A landscape with many valleys, sampled at points; each row gives a point and its height.
From any point a ball takes the steepest step (drop divided by distance) to one of its 2 nearest points. It stops when none of these is lower. Distance is the straight distance between rows; heights are no part of it.
q776: [ 73 136 123  72 117 110 138 180 107 123 135  93 102 153 183 131 103 138
 164 142 121 122]  height 5.43
q763: [115 138 102 156 132 155 156 145 147 101 110  96 143 163 114 129 100 113
 106 107 128 172]  height 1.52
q392: [ 87 124  94 140 135 144  96 119 212 194 138 182  74 138 122 111  84 177
 123 160 104 118]  height 5.61
q532: [158 104 171 164 157 112  89 105 106 154 127 130 135 115 107 105 162 122
 104 100 133  89]  height 7.37
q70: [106 131 122 197 101 113 132  97 168 182 142 163 103 150 104 141 129 103
 118 200 125  89]  height 3.85
q243: [126 144 129 166 132  77 147 159  86 116 123  84 118 144 117 175 134 112
 120 147 109 112]  height 2.58
q732: [ 78 144  74 135 127 165 126 129 177 157 154 158  85 138 116 120  77 162
 125 148 106 146]  height 5.01
q711: [163 142 149  51 154 136  84 105 142  94 130 140 194 100 159 132 165 119
 180  62 148 126]  height 3.74
q965: [155 194 104 200 125 153 162 146 134  81 142 136 104 149  95 167 141  75
 124 139 115 171]  height 4.28
q323: [158 114 154 103 123 158 107  87 137 124 130 180 163  73 127  75 147 143
 162 127 136 124]  height 4.36
q261: [124 143 159 108 153 160  88  92 117 138 156 162 127  68 109  96 169 122
 127  42  83 130]  height 5.88
q27: [119 130 107 147  84  90 173 134 102  80 131  93 146 169 150 140 134 140
 109 185 119  98]  height 4.42
q388: [163 123 138 110 148 177 106  72 165 106 120 146 188  94 120  80 154 124
 141  79 135 142]  height 3.71
q726: [155 157 148 104 139 135 116 138 116 113 137 125 147  92 126 167 154  81
 152  75 126 134]  height 5.49
q747: [107  90 142 119 135  56 128 160  96 190  79 118 118 152 138 141 116 137
 138 162 171 101]  height 1.42
q729: [151 131  94 141 155 127 112 167 123 106  82 140 114 160 107 113 124 156
 133 131 154 186]  height 1.35
q179: [100 109 100 140 102 131 141 110 164 136 135 145 135 153 127  93 112 142
 119 186 135 121]  height 1.79
q687: [111 155 114  54 126 167 139 171 122  83 139 138  90 105 167 126 102 154
 184  99 111 176]  height 4.21
q630: [123 114 112 152 125 109 149 143  69  85 151 154 129 158 126  94 168 151
  73 190 108 103]  height 3.56
q608: [ 69  93 128 129 113  71 133 129 130 192  99 100 122 162 150 129 107 153
 111 151 131  86]  height 2.19
q364: [127 155 130 106 163 136 119 142 133 126 124 104 127 127 121 182 130  96
 128  36 119 148]  height 5.92
q236: [129 114 108 160 148 119 130 147  80  91 136 161 125 140  99  85 140 173
  82 159 110 147]  height 4.17
q569: [198 121 143 157 123  89 105 130 118 137 117 127 157 152 139 128 161 111
 138 156 179 101]  height 8.60
q988: [120 122 103 112 147 112 111 178 112 127 103 141  97 151 127 117  98 200
 131 156 146 160]  height 1.83
q301: [119 144 121  79  79 136 165 153 133 107 144  52 140 139 177 179 109 106
 156 124 133 133]  height 5.00
q573: [172 172 122 138 108 159 136 133 114  63 161 174 117 124 119 133 167  95
 151 155 119 151]  height 4.83
q927: [168 136 142 140 119  94 152 146 106 103 130  82 168 115 121 188 133 100
 112 142 118 100]  height 2.15
q943: [123 124  93 128 145 186 148 138 179 110 116 115 145 128 102 114  85 155
 122  96 133 195]  height 1.96
q331: [172 107 168  95 121  94 131 110 151 167 162  79 154  92 156 185 111  95
 148  79 122  95]  height 8.38
q23: [136 191 104 162 101 174 143 130 144  83 176 147  81 147 123 142 149  91
 142 153 105 156]  height 4.55
q859: [129 114  93 116 109 195 135 118 156  71 173 167 146 107 125  63 125 178
 102 153  89 173]  height 4.18
q980: [101  80 126 138  96 131 176  97 182 157 109  98 176 108 111 141  96 116
 115 152 155 105]  height 1.11
q545: [161 140 132 107 169 131  92 145 126 124  83 146 126 140 125 115 132 152
 169  86 149 161]  height 2.08
q190: [113  92 111 128  91 142 147 110 135 100 148 115 167 137 150  82 136 147
 113 170 122 121]  height 2.37
q414: [118 113 158 126 150 154 120 110 104 127 136 151 160  63  84  89 137 136
  98  92  91 121]  height 6.48
q362: [152 173 132 130 118 145 132 147 102 100 164 147 121  86 106 163 149  70
 145 131 122 136]  height 5.11
q262: [138 139 106 119  86 167 139 120 132  77 176 135 139 149 171  76 149 124
 137 159 123 145]  height 2.97
q118: [ 95 150 109 168 119  96 127 124  92 119 170 170  94 174 125 100 153 148
  80 179  81  88]  height 2.42
q984: [127 109 128 178 136 102 146 127 119 144  92 141 133 135  63 140 112 118
 107 178 160 116]  height 3.07
q622: [132 100 144 144 104 157 132  85 179 163 132  88 146 132 138 112 121 113
 120  91 130 127]  height 2.17
q443: [132 147  96  60 167 155 125 170 122  62  89 139 189 132 118 116 142 156
 147  54 136 186]  height 3.48
q587: [129  89 137 143  78 140 160  67 196 137 131  60 183 133 141 125 110 118
 104 109 144 108]  height 1.58
q489: [ 87 114 148 112 141 137 149 126 106 141 132  68 105 117 140 147 111 118
  83  64  95 124]  height 7.09
q106: [154 152 133  89 149  93  85 199 109 126  81 109  91 148 166 169 146 108
 187  90 167 161]  height 8.63
q278: [ 75 125 132 168 119  84 162 125  82 128 137 101 119 124 112 138 136 135
  69 145  71  66]  height 5.53
q509: [184 117 134 149 138 127 159 107 116  64 139 120 207 101  92 169 142  92
 108 152 136  99]  height 1.63
q297: [119 165 102  58  91 188 143 157 138  69 151 117 125 118 175 116 133 128
 173 115 116 178]  height 4.43
q104: [144 143 119  70 144 161 124 169 120  78 117 146 155 106 144  93 117 162
 150  84 109 190]  height 3.84
q596: [169 172 139 119 149 113  83 162 139 138  82 139  83 147 145 172 141  95
 205  98 179 164]  height 8.86
q29: [168 137 144 106 153  84 102 175 105 133  92  92 141 133 145 187 127  99
 176 125 188 125]  height 8.41
q665: [104 135 132  68 111 125 147 175  96 130 117  83 114 129 155 187 103 110
 159 127 141 132]  height 5.19
q409: [114 138 138 124 140 144 120 113 152 184 107 130  77 101 109 141  91 134
 154 111 138 148]  height 7.20
q134: [150 116 140 117 133 168  98  75 181 154 120 127 148 121 137  97 133 114
 139  68 148 143]  height 2.96
q238: [ 63  90 107 125 102 121 174 119 143 129 126 100 172 119 118 133  85 127
  90 163 110  95]  height 0.71
q150: [167 159 146 162 147 146  80 108 127 144 141 193  80 122 119  82 169 138
 147  90 106 162]  height 4.10
q16: [ 91 121 161 123 151 126 122 138  79 157 143 125  83 113 135 124 132 130
  90  69  77 128]  height 6.65
q8: [ 98 143 127 134 114 101 110 117 156 196 132 179  83 130 129 134 120 108
 147 190 133  80]  height 4.54
q341: [152 142 118 120 108 182 116 117 144  96 164 169 130 117 152  65 150 150
 136 128 106 172]  height 3.60
q267: [174 124 160  73 130 136  99 113 104 103 123 162 160  84 154 100 172 143
 171  97 133 121]  height 4.63
q379: [103 166 127 102 153 156 127 151 116 129 125 123  72 122 128 162 131 100
 141  40 104 182]  height 6.27
q117: [167 126 164 117 148 101  96 120 149 176 123  77 132 137 146 180 123  95
 155  72 157 111]  height 8.03
q741: [ 84  99 110 152 136 110 153 115 171 188  84 138 126 116  84 165  87 116
 132 189 173 115]  height 2.64
q394: [ 76 152 124 103 123 171 137 124 145 157 154 120  58 105 137 149  80 117
 146  98  98 145]  height 6.92
q92: [133  95 174 134 156 121  86 108  93 150 119 155 135  88  96  71 149 143
  93  97 105 107]  height 6.87
q529: [ 97 130 147 153 153 119 133 156  58 127 148 125 107 109  99 123 142 130
  67 102  68 107]  height 6.15
q603: [149 121 142 163  99 122  96  99 129 148 149 141  97 148 149  73 167 136
 137 150 131 120]  height 1.84
q682: [205 113 151 126 138  66 112 149 126 151 114  91 182 136 134 181 127 100
 156 148 183  95]  height 8.64
q76: [136  79 130  73 127 135 115 108 147 168  92 107 121 129 161  88  88 179
 142 104 161 157]  height 2.74
q698: [113 126 143 149 122  56 120 156  81 167 107 107 104 146 130 166 139 117
 132 169 140  85]  height 2.20
q138: [ 73 129 125 149  87  83 168 117 101  92 156  87 145 134 145 139 139 140
  80 166  72  55]  height 4.98
q119: [161 117 135 204 136  85 169 113 103 112 118 130 137 144  77 157 131 109
  85 194 141  90]  height 3.50
q167: [ 96  89 106  85 136 109 126 166 105 142  95 103 126 167 164 102 101 194
 115 144 162 141]  height 2.23
q758: [ 92 111 144 126 148 158 149 100 151 141 110  60 139 113 122 160  88 113
  90  40 112 142]  height 7.35
q849: [130 138 129  72  69 153 135 148 146  84 153  81 126 142 208 125 127 110
 180 117 145 144]  height 4.72
q81: [177 135 147 153 134 146 120 106 132  76 161 149 184 110 109 122 172  93
 111 113 122 114]  height 2.49
q363: [136  88 139  97 132 114 103 118 134 169  85 159 139 119 133  76 103 197
 157 152 186 144]  height 2.35
q617: [114  80 143 129 119  90 166 129  64 121 133 153 162  96  98 144 138 121
  91 203 136  63]  height 1.91
q830: [160 165 114 207 131 116 172 115 129 101 135 122 113 146  82 186 138  91
 103 157 128 126]  height 3.97
q432: [130 132  89 133 104 105 168 153  74  51 133 118 128 188 141 122 152 127
 104 205 140 114]  height 4.14
q215: [166 132 151 144 171 126 105 104 171 180  91 103 141 121  96 181 110 102
 154 104 183 109]  height 7.67
q37: [ 87 104 104 166 122 141 173 135 142 114 124  90 137 144  95 131  93 138
  89 143 122 139]  height 1.14
q865: [107 165 115  91 141 170 118 125 139 142 139 130  41 124 160 158  93 136
 150  58 109 196]  height 6.60
q878: [167 158 138 162 113 141 104  93 157 154 156 165  92 126 124  91 158 113
 145 145 125 143]  height 3.01
q271: [194 124 164 186 144  97  91 110 110 156 145 153 126 134 106 124 174 105
 122 145 141  99]  height 8.00
q7: [155 152 168 128 133 134  84 109  92 127 148 184  95  89 139  81 175 143
 134  88  89 147]  height 4.99
q586: [166 128 127 165 158 127 112 127  83  81 139 157 153 141  96  93 181 118
  84 120 116 129]  height 3.57
q263: [120 127 142 195 109  62 135 114 143 188 121 115 107 143 118 166 127 109
 113 178 136  76]  height 3.09
q393: [ 72  75 120 126 105 112 176 114 112 126 134 146 171  95 120 123 124 128
  99 198 122  64]  height 1.26
q48: [ 43 121 103 141 142  92 147 138 147 174 106 134 106 167 131 144  86 141
  95 168 103  62]  height 2.92
q355: [140 153 123  61 181 155  95 128 139 103  86 147 170 115 134 143 137 132
 180  42 151 162]  height 2.91
q937: [103  93  92  82 119 123 113 149 163 156 109 116 124 173 180  86  81 214
 130 137 159 160]  height 2.61
q140: [140 125 167 117 160 155  97  86 162 199 101 129 105  85 100 157 104 111
 151  80 144 133]  height 7.39
q110: [102 101 102 127 103 108 151 120 155 162  94 156 149 146 128 131 109 130
 138 224 161 104]  height 2.27
q383: [100 142  80 120 126 204 136 135 159  92 166 156 123 109 108 102  88 157
 115 156  89 166]  height 4.53
q158: [121 130 130 182  98 100 106 116 107 143 174 155  88 172 152  70 167 139
 100 155 109 107]  height 3.47

Call two points neighbours if one is among the 2 nearest of the other. Go from one point of each pair to the other, from neighbour to neighbour, staying as low as possible. Name the highest point that can't be avoided.
q729 / q747 | q267
q747 / q509 | q243
q509 / q238 | q48
q509 / q29 | q682
q179 / q509 | q119
q238 / q603 | q236
q118 / q603 | q158

For each start below, name the point where the ball stops.
q140 | q179
q414 | q603
q489 | q118
q323 | q238
q732 | q179
q758 | q179
q965 | q179
